Points, in no order, along strands that fork, close into loops and pass close to each other.
Points whose rows are less than 60.7 apart are linked; no others are. Some points are linked to none.
zuk: [ 13  -3  -6 -14  -2   4  -4  -4   5  25  -1  -6  15 -19   5   2   6  36
  -6   5  23 -38   2  28  -8  17  16  -3  13   5  -9 -14 -17   9 -13  21
 -30   2  13   4  23  14  -9  -7 -20 -12  -1   3   0  10  21  30  14   3]
mukap: [ -6  -7 -21 -10  16   3   3  27 -13 -11  -6  13   1  13   0   2 -10 -13
   7  -1   1  22   1 -21 -17  -7   1 -12  -1   7 -11  -3  -1  -2   4  10
  15   1  -8   3 -18  13 -12   1   1 -12  -1 -36   1   2   2 -29   8 -13]
rogev: [  6 -11   2 -14 -16 -23 -10   3  17 -19  -9  -9  24  11  -2   6   6  33
  -6 -26   4 -13 -13  -7  -8   5 -11   6   7 -13 -16 -21 -11  -8   5  -7
  -4   2 -28  -9  -4 -10  20  14  11  -8   6   7 -25  -8 -19   8   8  -7]
mudol: [ -2  17  -8   4  14   4  10   4  29  15   1  11 -17  -3  11   4   4   0
  15  17  25  -9  -8  -8  -4   7  16 -16  -5   9 -11   1   3  10   8  26
  23   6  21 -14  10  28 -39 -14  -4  18  -7 -25  -5  10  27  20  11   8]
rurin: [ -5  -8 -38  -8  27   4   5  36 -14 -13 -12  14 -10  -2  -2  -2  -3  -3
   2   3   7  18   6 -31 -17   0  -5 -20  -3  10  -9  -8  -1  -7   7  19
  14  18  -9  19 -17  14 -16  22  -1 -12  -8 -42  -4   5   6 -21  10  -6]
vos: [-18  -5  -4 -16  14   6   7  15 -20  -7  12   3 -13   2  11  -5 -22 -19
   3  17 -10  15   3 -13  -1 -13 -12  -1   4  -2  -8  15  -9  -5  -3  -3
   9  -8  20   4 -11   9  -7 -19  -5  -1  -4 -19  20  -5   8 -28  -4 -13]
lugu: [ 27 -16   7   1 -22 -16  -9 -33  10   7   1 -27  16  -9   3   7   1  33
 -12 -14   5 -39  -6  27   8   9  -7  15  10  -8 -12 -16  -9   1 -13 -12
 -30  -7  -6  -5  20  -6  15  -1 -13 -17   3  20 -16  -6  -8  29  -7  12]
Nolaz: [  4 -20  19  -7 -33 -19  -1 -19   6 -18   6 -15  19  26  10  14 -18  14
 -11 -15 -28  -3 -14  13  -2  -1 -14  20  16 -29  -6   2 -18 -12 -10 -26
  -5 -28  -7 -12   3 -12  30   4   1   0  11  17 -13  -4 -21  -1  -2  -1]
piviv: [-18   6  17   5   3  12  11  -6 -16   8  19  -3 -12   4   9   0 -15 -39
  18  17  -6  22  -7  -9   9 -16   5   1  -5   8   1  24   3  -5 -10 -14
  10 -12  26 -16  -7  10  -4 -34  -6  13   3 -11  23 -16  12 -25 -22  -7]
Budeg: [-16  -1  13 -10  20  -5  10  -1   0 -10  19 -16 -23   7  14 -11 -23 -16
 -10  23 -32   8  -5  -6   5  -6 -14  10  19 -33 -13  17 -18 -16 -10  -9
  18 -11  19   4  -9 -14 -10 -13  -5   9 -10   5  12   7   3 -22  -5  -5]
Fopeb: [ -1  21  12  20   9  -2   5  -7  33   4   3   0 -17  20   6  -5  15  -4
  17   5   5 -11 -15   6   1   5  14  -3  -5   3   2  -4   5   6  14  16
  25   4   5 -22  14   2 -34 -10  19  15  -9  -8 -10   7  -1  14   5  12]
resop: [  5  -1 -21  -5   8  13  -1  16 -15   1 -16  18  -6 -23  -6  -1  10   0
  -6   1  14  19  16 -10   3   2 -10 -12  -3  16  15 -11  10  12   7   8
  -7  22 -13  31  -7  -1  11  25   3 -13  -4  -6   2   2   7  -1   2  -1]
vit: [ -2 -16  12  -2 -20 -15  -3   1 -23 -16  -3   5  21  30  -8  10 -15  -1
  -9 -14 -33  13   1  -3   0 -15  -8  10  -6 -21  10  15  -8 -13   2 -32
  -3 -22 -16  -8  -5 -18  36   2   5   1  16  17   7  -6 -27 -17  -4 -21]
Fik: [ 12  -3 -17  -4  -9   2  -2  17  -1  -4 -30  24  23   2 -11   1  22  21
  -9 -19  17   8   8 -10 -16   8  -5 -12  -3  20  10 -28 -10   2   2  -1
 -11  11 -48   7 -10  -6  20  26   8 -12   6  -1 -15   3   1  -6  12 -12]
Zupo: [ -5  -2   1   0 -13  26  12  -3 -32  12   2  25  -1 -15  -2   1  -8 -27
   5   7   4  14  25   6  -4 -10  -3  -8 -10  39  31   5   8  18 -16 -20
 -21  -7  10   4  -7  15  21 -12 -11   4  12   0  26 -16  18 -13  -8 -11]
viz: [-12 -11  -2 -15   5  -7  -2  12 -18 -18   3  -2   0  -1  -6  -2 -10   0
 -11  -3 -17  13   1  -8   5  -2 -16   3   2 -17  -1  14  -2  -3   4  -9
  -2  -2  -4  14  -7 -11  19  12   3  -7   3   5   9   2 -13 -16   2 -16]
Kanor: [ -5   5  -4   2  -6  28  12   2 -17  17  -2  26   2 -17  -3   9  -5 -29
  15   1  14  17  20   2  -6 -12   8 -16 -21  41  22   3  12  12 -10 -11
 -10  -4   8   0  -8  21   4 -15  -9   6   8 -15  18 -16  20 -10  -6  -5]
Gak: [  4 -11 -30  -8  11  -3   1  35 -12 -24 -24  18   7  -1  -7  -4  10  12
 -11  -4   9  19   6 -26  -8   8 -11 -15  -1   9   0 -15  -7  -4   6  10
   3  23 -32  21 -16  -8  13  36   6 -10   0 -19  -5   6   3 -16  10 -14]
Vap: [-11  -9 -11 -14   5  -4   0  20 -17 -16  -2   7   5  11  -1   3 -10  -1
  -1  -4 -11  16   0  -7 -10  -3  -5  -6   2  -4  -7   4  -9  -4   3   0
   5  -6  -9   6 -11   1   6   7   5 -11   4 -14   2   0  -7 -23  12 -19]
guka: [  2  -3  13  -8  -7 -18  -2 -15  27   0  13 -18  -4  10  15   5  -3  15
   0   5  -8 -11 -13  12   0  11  -5  12  20 -23  -8  -8 -14  -9  -1  13
   7  -4  -3  -5   8  -1 -11   2   6   0  -4   7 -14   6  -3  15   5  11]
mel: [ -4 -11   4  -6  -9  -8  -7  -2 -13  -8   3  -5   2  -4  -8   0  -4  -1
  -7 -10 -13   7   2   0  11  -4 -13   8   5 -14   6   9   6  -1   2  -9
 -11   1  -2  12  -2  -7  23  10   1  -8   2  15   6  -3 -17  -1  -4  -5]
kega: [-15  14  18  10   8   4  10 -16 -10  -4  20 -18 -24   7   6 -10  -9 -31
   3  16 -27  11  -6  -9  21 -10  -2  12   6 -21   1  31   2 -18  -6 -11
  22  -6  20 -10 -10 -11  -6 -17   1  17  -3   8  18  -8  -3 -19 -21   4]
lupum: [ -9  -4   3   0 -11  19   6  -3 -33   3   4  18  -5 -13  -5  -2  -6 -22
  -1   6  -4  11  21   5   3  -7 -10  -3  -3  22  28  10  10  16 -11 -16
 -17   1  10  11  -5   5  26  -5  -6  -2   9   5  26 -14   9 -14  -7 -11]
Ton: [ 12  11  -1  21 -21  20   0  -8 -14  16 -12  12   2 -18 -18  -1  16 -17
  -2  -9  10   4  21  10   7  -6   4  -1 -12  20  31   3  22  12   2  -8
 -21   6 -10  12   2 -10  27   8   0   0   7  21   8  -9  -6   8  -9   7]
buve: [ 12  13   5  27 -24  20   0 -21  -9  24  -8   5   6 -17 -20   0  19 -17
   4 -12   9 -12  16  19   7  -5  15   4 -17  24  22   6  23   9  -2  -7
 -28  -2   0  -1   6  -5  25   2  -4   4   8  25   7  -8 -11  13  -6   7]
Nezis: [ -1   5  19  -4 -19   5   7 -20  19  23  17  -9  -4   5  15   4  -7   0
   7  17   4 -19  -5  27  -4  13  10  -1   9  -2  -2  -2 -21   2 -13  14
   0 -16  18 -12  12  14 -15 -16 -10   8   2   2  -2   6  19  20  10   7]
vid: [ -6   6 -21   0  14  17   5  20 -24  -3  -4  13  -9 -16  -8  -5  -3 -22
   2   2   2  25  19 -19   2 -10  -8 -11 -10  17  14   6  19   3   7   1
   5  19   2  13 -14   5  -1   4   3  -7  -4 -19  16  -9   7 -19 -10  -2]
mobif: [  6 -11 -22  -9   0   1  -3  28  -8 -17 -27  21  15  -1  -5   1  14  18
 -11 -10  13  13   9 -14 -11  11 -11 -15  -1  15   5 -19 -12   2   0   4
  -4  16 -39  18 -16  -5  21  35   8  -8   5 -10  -9   5   6  -9  13 -17]
Pinam: [  0   4  -8   4   3 -13   0  20 -13 -18 -13   5   9  19 -18   1   1  -9
  -2 -18 -17  21  -1 -20  -1 -12   3   2 -11 -15   2  10  14 -11  21  -7
  11   1 -22  -6  -6 -23   7  11  16  -6   4   0  -1  -5 -27 -18  -6  -8]
Zizo: [ -8   5   0   6  11  -2   4  13 -25 -15   1  -6  -2  18 -10  -5  -9 -23
  -1  -5 -25  18   4 -19   6 -15  -1   6  -7 -21   6  20  14 -12  18 -14
  13  -5  -5  -7  -9 -23   2  -6   9  -2   4   1   8  -8 -21 -26 -12 -10]
bedo: [  0  11   5  -3   2  -6   6  -4  37  14  14   1  -8  10  12  -1  -4  16
   5  26  14 -13  -5  11 -11  18  10  -8  18  -7  -6 -11 -24   3  -3  31
  25   4  11 -22  11  19 -37 -18  -3  12  -7 -15 -16  20  26  23  19   8]
Siniv: [  6   0  -9  -3  -7 -16  -3  21  -3 -20 -20  11  19  19 -22   2  10   5
  -7 -27  -8  16  -1 -21  -7  -8   1  -2  -7  -6   1  -3   6 -10  16  -7
   5   5 -34  -4  -9 -19  19  19  16  -4   5   0  -8  -6 -23 -12   0 -11]
kem: [ 21 -16  11   4 -20 -19 -14 -35  13  -1   7 -31   8  -7   8   6  -3  30
 -20 -17  -1 -31 -11  21  18   5 -11  16  16 -19 -16 -14  -2  -1 -15 -14
 -20  -2  -5   4  15  -8  11   7  -7 -11  -1  22 -15  -5 -11  25 -15  17]
zeve: [  4   7  -4   6   4  -6  -2  -1  24   7  -8  -1   8  -3  -1  -4  25  26
   7  -8  21 -28  -5   5 -14  16   6   2   4  -3 -10 -23  -2   6  17  21
  -7   4  -6 -12  15   6 -17  -3   1 -10  -1  11 -18   7  -3  24  10  13]
zanu: [-10 -13  -4  -3   6   3  -1  26 -49 -12  -7  17  12  22  -1  -4 -20 -22
  -2   8 -27  31  15 -17 -11 -18  -5  -1  -8   8   8  14  -4   1   0 -29
   7 -16  -6  -8 -17  -4  13 -19  -1  -9  12 -10  19  -5   3 -49 -11 -30]
Mapu: [  2   8  -4   1  -5  18  -4  -8  -4  22  -5   4   0 -26 -11  -1  12   1
   6   0  20  -9  14  12   0   2   8  -3 -10  18  11  -4  11  12  -1  10
 -22   9   9  15   4   4   5   5 -13  -1  -1   8   6  -3   8  17   3   7]
Subu: [-14  -8  -5 -14   8   6   6  16 -12   0  10   9  -7  11  14   3 -21 -23
  12  14   1  18   0  -9  -5 -13  -3 -11   1  10 -11   6 -10  -4  -5   4
  13 -14  19  -3 -13  21 -12 -24  -5  -3  -2 -28  17  -3  11 -26   0 -13]
bonuv: [  2  -7  16   2 -13 -13  -6 -26   5 -12  14 -24  -4   4  11   2 -13   4
 -11  -7 -26  -3 -10   6  20  -1 -16  20  18 -34  -6  10   1 -15  -4 -13
   1 -12   3   3  -1 -12  12   8  -2   4  -3  24  -3   0 -22   7 -13  12]
gikes: [-10  -1  12  -4 -19   4   2  -7 -12   7   8  -1   5  25   5  10 -13 -20
   9   0  -8  12  -5  11  -9  -7   5   0   2   0   8   7 -11   5  -9  -9
   3 -24   7 -11  -6   8   7 -21   3  -7   8  -2  10  -5  -6 -14   3 -10]
nide: [  1 -12   8 -20 -23 -16  -2  -2  12  -7  -2  -3  32  24   4  10   3  26
  -1 -20  -3 -13 -14   5 -19   5  -5   5   8  -8  -8 -19 -22  -7  -7 -11
  -8 -18 -25 -21  -2   0  17   5  10  -8  13   7 -19  -3 -12  -3  14 -13]
buro: [  3  31 -11  31  10  22   0  -4  19  15 -16  13  -7 -15  -9  -1  36   0
  15  -5  21 -22  -5   4  -8   2  32  -7 -28  25   0  -3  19  16  18   9
  -8  16  15 -14  17   7 -17   2   1  13  -2   1  -3   3   5  21   4  21]
Dupos: [ 17  -1  -2  -4 -10  -1  -7 -17  13  24   3 -16  15 -15   4   3  10  30
  -2   2  16 -42   0  32   0  17  13  10  12   0  -8 -13 -12   1 -11  15
 -24   0  10  -5  26   5 -10  -9 -17  -8   0  14  -4   5  10  34   2  10]
lesod: [  1 -10   8   0  -9 -19  -1   6 -17 -26  -7  -1  15  25 -12   2 -15   0
 -10 -16 -35  11   5 -13   6 -16 -10  10  -7 -34   3  19   1 -20  14 -28
   4 -15 -17  -6  -8 -28  32   7   6   4  11  15   1  -8 -32 -15  -9 -21]
Bok: [ -6   3  11  -7  -9  12  10  -5   4  21   8  10  -3   6  13   9 -17 -24
  23  14  15   7  -4   8  -9  -6  14 -15  -9  22  -3   6  -9  10 -14   4
   7 -22  21 -16   1  27 -15 -30  -8  11   6 -21   9  -6  20  -4   1  -6]
Roso: [-10  21   5  17  15   2   8 -13   4   2  17 -12 -28  -1   3  -8   5 -33
  12   9  -7   8 -18 -14  20  -8   7   1  -8  -4  -2  23  22  -9   5   7
  27   2  20  -7  -4  -2 -22  -4  10  21  -8   0   7  -3   3   0 -14   9]
ponif: [ 13   9  -7  14   7  -8 -11  -8  23   8 -12  -8   7 -14  -6  -3  31  33
   3 -14  24 -36  -1   9  -5  16   7  11   0   1 -15 -24   4   2  18  17
 -14  11  -4 -12  22   1 -12  -1   1 -11  -4  20 -20   8  -5  34   2  18]
Diso: [-11 -19  14 -10 -15 -11   2   3 -27 -14   2   7  20  24  -1   7 -23   0
 -12  -5 -33  15   2   6  -6  -8 -12  11   0 -14   8  16 -18  -4  -9 -30
  -8 -26  -7  -3  -9 -11  35  -6   3  -4  19  14  12  -1 -15 -22   4 -27]
tukor: [  0  14  13  17  10   3   9  -1  23  11   9   6 -17  14  10   2  -4 -22
  24  17  12   6 -18   1   0  -2  17 -13 -12  20  -3   7   3   7   0  12
  33  -8  18 -26   8  17 -34 -27   8  24  -7 -26  -6   5  20   0   1   4]
muk: [  5  13 -17   9  10  18  -4   8 -11   5 -18  13  -8 -31 -12  -7  23  -8
  -7  -2  19  19  20 -13  14   0  -4  -7 -10  15  21  -9  23  14  13   6
  -3  32 -11  29  -4 -10   6  25   1  -7  -6   7   2   0   4  10 -11  13]
Kap: [  3  12  -8  16  -1  22  -1  -4 -19   9  -6  10 -13 -29 -16  -7  17 -20
  -3  -3  11  14  21  -6  19  -5  -1  -3 -13  15  30   5  33  12   7  -8
 -10  23  -1  21  -7  -9  19  17   0   4  -1  17  14 -11   3   6 -18  10]
Soro: [ -6   0  -3  -7   1   7   9  14  -3   8   6  10   0  14  14   8 -13 -25
  22  10  11  19  -3  -7  -9 -11   8 -11  -3  19  -7   3  -5   2  -6   6
  17 -14  13 -12 -11  24 -23 -29   1   4  -2 -32   8  -2  13 -21  -2  -7]
todum: [ -3  22   5  26  13   6   7  -8  12   7   8   2 -23   2   1   0  11 -31
  21   5   5   2 -19  -6  14  -7  21  -7 -22  13   3  18  28   7  11   4
  20   3  17 -16   3   5 -25  -8  12  20  -6  -9  -1  -5   7   2  -6  13]
mitur: [  1  20  17  27  15   3   5  -8  36   8   7   7 -22  19   4  -8   6 -12
  21  16   2  -6 -24   5   3   4  19 -10 -14  15   2   2   5   8   6  13
  37   4  13 -30  21  10 -39 -20  15  31 -15 -23 -12  11  14   7   5  12]
nit: [  1  -9   0  -2   8 -19  -4   8 -12 -29  -7 -10   4   5 -14  -3  -9   4
 -15 -12 -27   8   1 -24  15 -10 -17  10  -6 -39  -7  13  10 -19  19 -22
   4  -1 -12   8 -10 -30  22  20   4   5   1  15  -3  -4 -32 -11 -12 -12]
busud: [ -2  16  -1   3   8  -3   8   4  36  14   8  11 -13  11  13  -2  -1  11
  12  23  24 -10  -6  -1 -12  13  14 -14   6   6  -8  -7 -14   8   4  30
  31   2  12 -24  11  26 -40 -21  -1  15  -8 -28 -13  18  25  20  18   9]
munu: [ -2   7  10  11   0  13  14  -8  10  23  12  12 -11  -3  12   9  -9 -27
  28  18  17   6 -11   3   0  -4  19 -16 -18  25  -3  13   3   6  -8   4
  11 -18  25 -21  10  24 -23 -28  -3  20   3 -17   7  -6  25   0  -3   3]
Dinad: [ -1 -12  11   0  -9  -5  -8 -14 -17  -4   9  -9  -2 -12  -8  -3  -5  -2
 -13  -9 -13  -2   5   6  25  -2 -18  12   6 -14  10  10  14   0  -6 -16
 -18   1   2  18   1  -6  25  10  -3  -8   1  27  14  -4 -16   6 -11   1]
Savo: [ -1  22   0  32   9  18   5  -3   7   7  -5  10 -10  -3  -8   3  19 -29
  22 -10  10   0 -12   0   2  -7  29 -11 -35  25  11  10  34  15  13  -3
   2   6  11 -14   4   6 -17  -5  10  14  -3  -9   2  -8   4   1  -6  14]
Tubiv: [ -7   0  13 -11 -14   9  10 -13  10  20  17   3  -5   9  16   9 -14 -13
  16  17   7  -2  -6  14  -8   3   6  -9   3   9  -3   2 -21   8 -13  12
   6 -19  20 -11   4  22 -13 -25  -7   6   1 -12   6   0  20   2   8  -5]
lorof: [  7  23 -14  19   5  16  -4  -1  15  16 -16   9   1 -19 -14  -7  33  15
   7  -5  30 -19   6   6 -12   5  23   1 -15  22   1 -13  13  11  15  18
 -16  19   5  -3  11   5 -10   3  -3  -1  -3   7  -8   5   1  25   9  18]
revi: [ 13 -13  -8  -8  -8  -6  -8   9   7  -1 -23  12  26  -4 -14   3  20  34
  -8 -21  19 -10   4   0 -14  12  -7  -4   3  13   0 -31 -11   2  -1   1
 -19   6 -38   1  -3  -4  22  18   3 -12   8   8 -20  -2  -2   5  18 -11]
lapod: [ -1  13  27  18 -27   0   6 -23  10  10   7  -6   7  41   5   8  -4 -24
  17  -5 -10   2 -12  22  -6  -4  13  11  -1   3  12   8  -5   0 -10 -12
  10 -35   0 -32   6  -2  -3 -24  16   5   6   9  -3  -2 -12  -8  -5   5]
dugen: [-11  -8  -5   0  14  15   1  30 -41  -8  -8  14  12  13  -1  -8 -20 -33
   9  13 -16  33  19 -29  -7 -21  -2   0 -11  18   6  13  11  -5   7 -18
   9  -6   5 -11 -19   3  -6 -26  -6  -2   4 -27  19  -7   4 -51 -23 -18]
Gog: [  3   5   4  -2  -1  -9  -1  -8  26  10   4 -10   0   4   8   2  11  19
   5  -2  12 -20 -10  10  -4  13   3   6  11 -11  -7 -13  -5   1   8  18
   2   1  -5 -11  14   4 -17  -1   3  -6  -2   7 -13   7   0  23  10  10]
pagop: [-10  19  16  23   6   3   5 -21   0  -2  19 -17 -26   5   3 -10   4 -33
   6   4 -16   8 -13  -7  30 -10   4  11  -5 -16   4  28  21 -14   2  -3
  21  -3  13 -11  -5  -9 -13  -3  12  20  -5  13  10  -6 -10  -4 -17  12]
lofa: [  0  14   8  15  -2  -6  -4 -18  18   5  10 -14 -14   4   2  -1  13  -8
  11  -2   1 -11 -11   3  14   1   5   9  -1 -10   2   6  14   1   9  11
   9   2   7  -5   3  -4 -14   5  10   6  -6  12  -5   2 -11  19  -1  18]
Kaz: [  1  26  -6  28  11  17   3   0  15   9 -13  11 -10  -8 -10  -1  29 -13
  19 -10  15  -9  -7  -1  -3  -4  26  -9 -31  23   8   0  29  19  19   4
  -2  17   6  -9   8   4 -18   1  10  11  -6  -5  -1  -1   0   8   1  19]
Vik: [  8 -17  -3 -14  -5 -23 -17   7  13 -19 -15 -11  20  -4  -9   3  14  43
 -12 -23  14 -16  -6 -11  -2  11 -14  -1   5  -2 -16 -28  -8  -2  -1  -1
 -12  12 -32   6  -2  -9  21  18   5  -8   2   5 -22  -7 -11  13   8  -6]
gadin: [ 17  -4 -16  -5  12   8 -14   6  -3  12 -21   1   7 -35 -12  -2  20  37
 -13  -4  31 -12  16   8   0  15   4  -6   1  16   0 -23  -2  12  -5  15
 -28  20 -12  26  15  -1   3  15 -11 -16  -6   8  -9   7  12  27   7   9]
zefa: [ -2  -5  -7 -11   1  10  -5   3 -13   5  -3   8  -4 -21  -5  -5   7   1
  -3   0  10   5  13   4   1   1  -7  -7   1  11  12  -4   8  14  -3   6
 -15  15   0  26  -3   4  10  13  -3 -11  -1   3   7   1   8   5   4  -2]
vir: [ 16  -4 -10  -1   6  -6 -16  -6   8  11 -15 -11  10 -24 -11   0  19  38
  -9 -14  27 -26   7   7   2  14   3   5   2   3 -10 -24   1   6   1  13
 -24  16 -11  13  18  -1  -2   8  -8 -16  -5  13 -16   4   1  31   3  13]
Boge: [ -5  10   5   8   4  -7  -4 -15   6  -4  12 -20 -17   3   1  -6   4 -14
  -1  -3 -11   1  -9  -6  24  -4  -4  16   4 -23  -1  15  19 -14   8   3
  13   2   9   1  -7 -12  -7  10   9   6  -6  16   3  -2 -19   9 -10  13]
des: [  4  16 -20   9  15   9  -4  11  14  11 -22  10   2 -22 -14  -7  31  26
   1 -11  33 -11   9  -3 -16   9  13  -5 -10  15  -3 -24   9  12  19  24
 -12  26 -10   6   5   4 -10  11  -5 -12  -5   2 -14   9   5  21  10  16]
pebe: [ 19  -9 -12 -13   1  14  -8   7 -10  15 -18   9  12 -31  -4  -3  12  32
 -14   1  26 -16  17  20  -7  12   3  -7   8  28   3 -20  -6  14 -11  13
 -35  10  -4  27  14   2   9  14 -14 -16   1   5  -3   6  17  21  12   3]
Vemu: [-16 -17   6  -6   1  -5   3  16 -41 -13   0   9  11  25   1  -1 -24  -9
 -10   5 -33  23   8  -3  -9 -13  -9   4  -7  -7   4  18 -16  -1  -4 -30
   0 -24  -5  -2 -14  -8  24 -15   0  -7  16   1  21   2  -6 -41   0 -33]
Tes: [  6 -13   7 -16   6 -29  -8  -6  23 -26   7 -29  -3   6  14   3 -14  28
 -15  -4 -21  -6 -21  -3   5   6 -15  14  22 -42 -25 -10 -16 -20  -3  -4
  17  -4  -7   6  -3 -18   1  19   2   9  -8   9 -19   3 -13   7   0   6]
Malo: [  0  22   9  18  -3   3   4 -15  26  11   4  -1 -13   9   5  -3  17  -6
  16   3  11 -17 -12  11   1   6  17   0  -9   6   1   3   8   9   9  14
   9   0   9 -16  14   5 -22  -9   9  12  -2   1  -7   5   2  19   7  12]
ritok: [  3  -2  14  -6  -5 -14  -2 -13  40  11  21 -13  -8   4  10   1 -13  17
  -7  27  -4 -12  -7  21  -3  18   5   1  30 -19  -3  -9 -28  -2 -14  27
  19   6  14 -12  13  13 -30 -12  -5  12 -11  -2 -13  23  25  26  15  13]
lakib: [  2  -1  24   1 -21  -4   3 -27  33  18  22 -13  -4   8  15   5 -11   6
   0  25  -6 -18  -4  34  -4  14   7   5  20  -9   2  -2 -26  -3 -19  16
   6 -11  12 -13  14   8 -17 -14  -5  10  -2   8  -7   9  18  19  10  13]
zul: [  1  -2   1  -8  -8 -19  -5   6   7 -19  -7  -5  11  16  -6   5   4  14
  -1 -23  -5   3 -12 -11  -3  -1  -5   8   3 -18  -7  -4  -2 -10  11  -3
   2  -2 -21  -8  -2 -13  12  14  14  -6   3   6 -13  -4 -27   0   5  -3]
liran: [ 14 -15  -6 -20  -2   8  -8  -2  -7  21  -2   0  12 -27   3  -2   0  30
 -12   6  22 -30   8  31  -5  14   8  -6   9  16  -3  -9 -11  17 -19  14
 -35   5  17  20  19  10  -1  -1 -23 -14   1   4   6   9  20  26  15  -1]
givi: [ -9   1 -14   3  14  17   4  28 -34  -9  -7  15   3  -2  -3  -6 -12 -33
   3   6  -9  33  19 -29   0 -18  -4  -6 -13  22  12  10  19  -4   7 -11
   9   8   3   0 -17   3  -6 -12   1  -1  -1 -27  16 -12   7 -38 -20  -9]
pasi: [ 21 -14   6  -2 -20  -5  -9 -20   4  17  -1 -18  22 -13  -1   5   4  27
  -8  -8   8 -37   1  31   2  11  -2  11   5   3  -4 -12  -8   3 -13  -5
 -34  -8  -1   1  20  -3  13  -2 -14 -17   4  19  -6  -5  -5  27   1   7]
seta: [  5 -22   3 -18   8 -28 -14  -7  16 -22  10 -29   1  -7  16   1 -17  30
 -29 -11 -16 -14 -21   4  18   5 -21  11  20 -35 -23  -5  -7 -13 -16 -14
   3   5   3  25   2 -15   5  21  -4   0  -3  17  -9   8  -9  11  -9   4]
gusol: [-19  -4   1 -21  19  -2   9  11 -13 -11  18  -7 -16   3  15  -9 -22 -11
 -10  19 -22   8  -3 -11  -1  -5 -15   4  12 -22 -16  16 -16  -9  -3  -6
  11 -11  20  10  -8  -3  -6 -12  -5  -3  -7  -6  16   6   3 -25  -1 -13]
Dizo: [  1  11 -29   4  18  13   1  14   8   7 -16  17  -3 -16  -9  -3  22  10
   7  -3  31   2   9 -14 -16   4  11 -12 -11  16   2 -18  11  14  18  25
  -2  27  -7  12  -3  13 -18  13  -4 -11  -6 -19  -9   7   7  13  11  15]
lop: [  5 -15  15   0 -10 -13 -14 -24  -5  -5  13 -24  -1 -11   3  -3  -8   8
 -21 -13 -14 -13  -7  10  33  -2 -19  18  14 -23  -1   6  11  -3 -14 -18
 -17   0   6  19  -1  -6  17  13  -7  -7  -1  29   5  -2 -16  13 -16  11]
mene: [-13   2  29   6   2  -3   7 -19   7  -7  26 -19 -22  11  10  -8 -22 -20
  -2  24 -38  13  -4   4   8  -5  -5  13  25 -28  -4  19 -17 -23 -17  -6
  21 -14  18  -6  -5 -12  -9 -20  -1  18  -9   9  12   2  -2 -16 -12   5]
fubik: [  3 -16  20 -11   1 -27  -4 -15  31 -21  18 -25  -5  10  15   3 -26  20
 -16   8 -36   0 -13  10  -1   7 -13  18  34 -41 -19  -3 -21 -26  -8  -3
  19 -10   0   2   1 -17  -5  10   1  13 -10  13 -18  11 -11   1  -1   9]
Mupo: [ 13  17   1  18 -19  26   0 -17  -1  28  -9   5   9 -20 -13  -2  19  -4
   8  -5  19 -21  14  23  -9  -1  23   5 -16  31  15  -1  11   6  -3   2
 -28  -1  11  -5  11   0  14   0 -11   2  10  14   5  -4   0  21   4   8]
ligag: [ -2  16 -17   3  15   9   5   8  15  14  -6  13 -10 -11  -1   1  15   4
  15   4  31  -8   1 -10 -12   2  16 -13 -10  12  -7  -5  12  15  13  28
   6  17  12   1   1  22 -26  -1  -4   0  -5 -18  -5   6  15  17  12  13]
vapu: [ 10 -21  -9 -23 -17   0  -2  11 -14  -1 -17  26  31   4  -1   7   5  20
 -14  -4   9  -7  11  12 -24  14  -6 -10   5  29   9 -19 -25  15 -25 -11
 -25 -13 -32  12  -9   5  31  18   1 -11  14   2  -8   8  14  -8  25 -24]
Zif: [ 15 -25   8 -13 -11 -31 -19 -18  11 -20   6 -30  11  -5  15   9 -11  40
 -27 -17  -4 -27 -18  13  13   9 -17   8  15 -22 -23 -11 -12  -1 -19 -21
 -16   5  -5  15   8 -13  18  13  -5  -6  -2  15 -14  -1  -8  16  -9   8]
vel: [ -1  -5   8  -1  -4 -18  -4 -11  -1 -23   5 -19   1   8   0   0 -14   2
 -10  -9 -29   2  -7  -9  18  -6 -15  17  10 -43 -10  14   4 -21  10 -19
   6 -11  -4   2  -3 -23  17  13   0   3   0  18  -3  -2 -32  -1 -12   3]
gakuz: [ -2  -4 -36  -6  23   0   3  35 -13 -18 -15  12  -3  -6  -9  -5   7   5
  -6   0   6  21   6 -28 -11   3 -10 -16  -3   8  -4 -11   2  -4  11  16
  11  25 -22  22 -18  -2  -1  33   2 -12  -8 -30  -5   5  -1 -18   9  -8]
lesik: [-15 -10 -20 -21  33 -10   7  32 -11 -20  -2  -7  -8   9   7  -7 -15  -2
  -7  13 -13  10  -5 -27 -10  -1 -11 -10   4 -22 -26   5 -14 -15   8   9
  19  -6  -3  14 -15  -6 -12  10  -1  -1  -7 -27  -3   9  -4 -34  10 -21]
mut: [-12  -2  -6  -4   2  14   1   8 -30  -5   4  13  -8  -7  -5  -6  -7 -21
   1   5  -6  21  17  -7   4 -10 -12  -4  -4  13  20  13  12   7  -1 -12
  -5   9   8  10  -9   4  15  -2   0  -6   6  -5  24 -10   6 -19  -8 -10]
gada: [ -1  -8  22  -6  -7 -17  -1 -15  30  -6  20 -20  -8  11  14   6 -18  11
  -8  13 -25   0 -10  18   1   8  -7  13  29 -28  -8  -3 -23 -18 -12  10
  17  -7   4  -4   5  -5 -13  -1   7   8 -10   8 -10  10  -2   7   4  10]
fipi: [-10  -1 -14  -2  11  21   9  16 -17   6  -2  23  -8 -19   0   5  -5 -29
  14   7  13  23  21 -14  -1 -13  -3 -16 -17  33  13   3  15   5  -3  -5
  -2  11  10   6 -15  21  -8 -10  -7   5  -3 -27  18 -14  19 -18  -7  -5]
Turoz: [-16  -3   3  -4  14  -1   5  13 -33 -17   5  -3  -7   6  -7 -12 -17 -15
 -12   6 -30  15   9 -17   8  -9 -17   8   0 -22   3  24   1  -8   7 -23
   0  -6   3   6  -9 -17  13  -5  -1  -5   5   6  19  -7 -14 -32  -9 -18]

How many points has the smallest loop of links through each point below? Write none if it is on no loop.
Dupos | 18
Kap | 8
gusol | 16
Vik | 16
fipi | 6

A fork is a point with three links, a tip a point with one. Leave the first point through the second and follow the links. Name the first fork or tip that comes.
mobif / Fik | rogev
gusol / Budeg | pagop
lofa / Malo | Bok
fipi / Kanor | vid
nit / vel | viz

Name the points in between on the shortest way along the links from the first point to the second, in order.
bedo / Soro | ritok lakib Nezis Tubiv Bok
mudol / Fopeb | busud bedo ritok lakib Nezis Tubiv Bok munu tukor mitur
Kanor / Diso | fipi vid givi dugen zanu Vemu
Gak / Zizo | gakuz rurin mukap Vap viz Turoz
nit / Gak | vel bonuv lop Dinad mel viz Vap mukap rurin gakuz
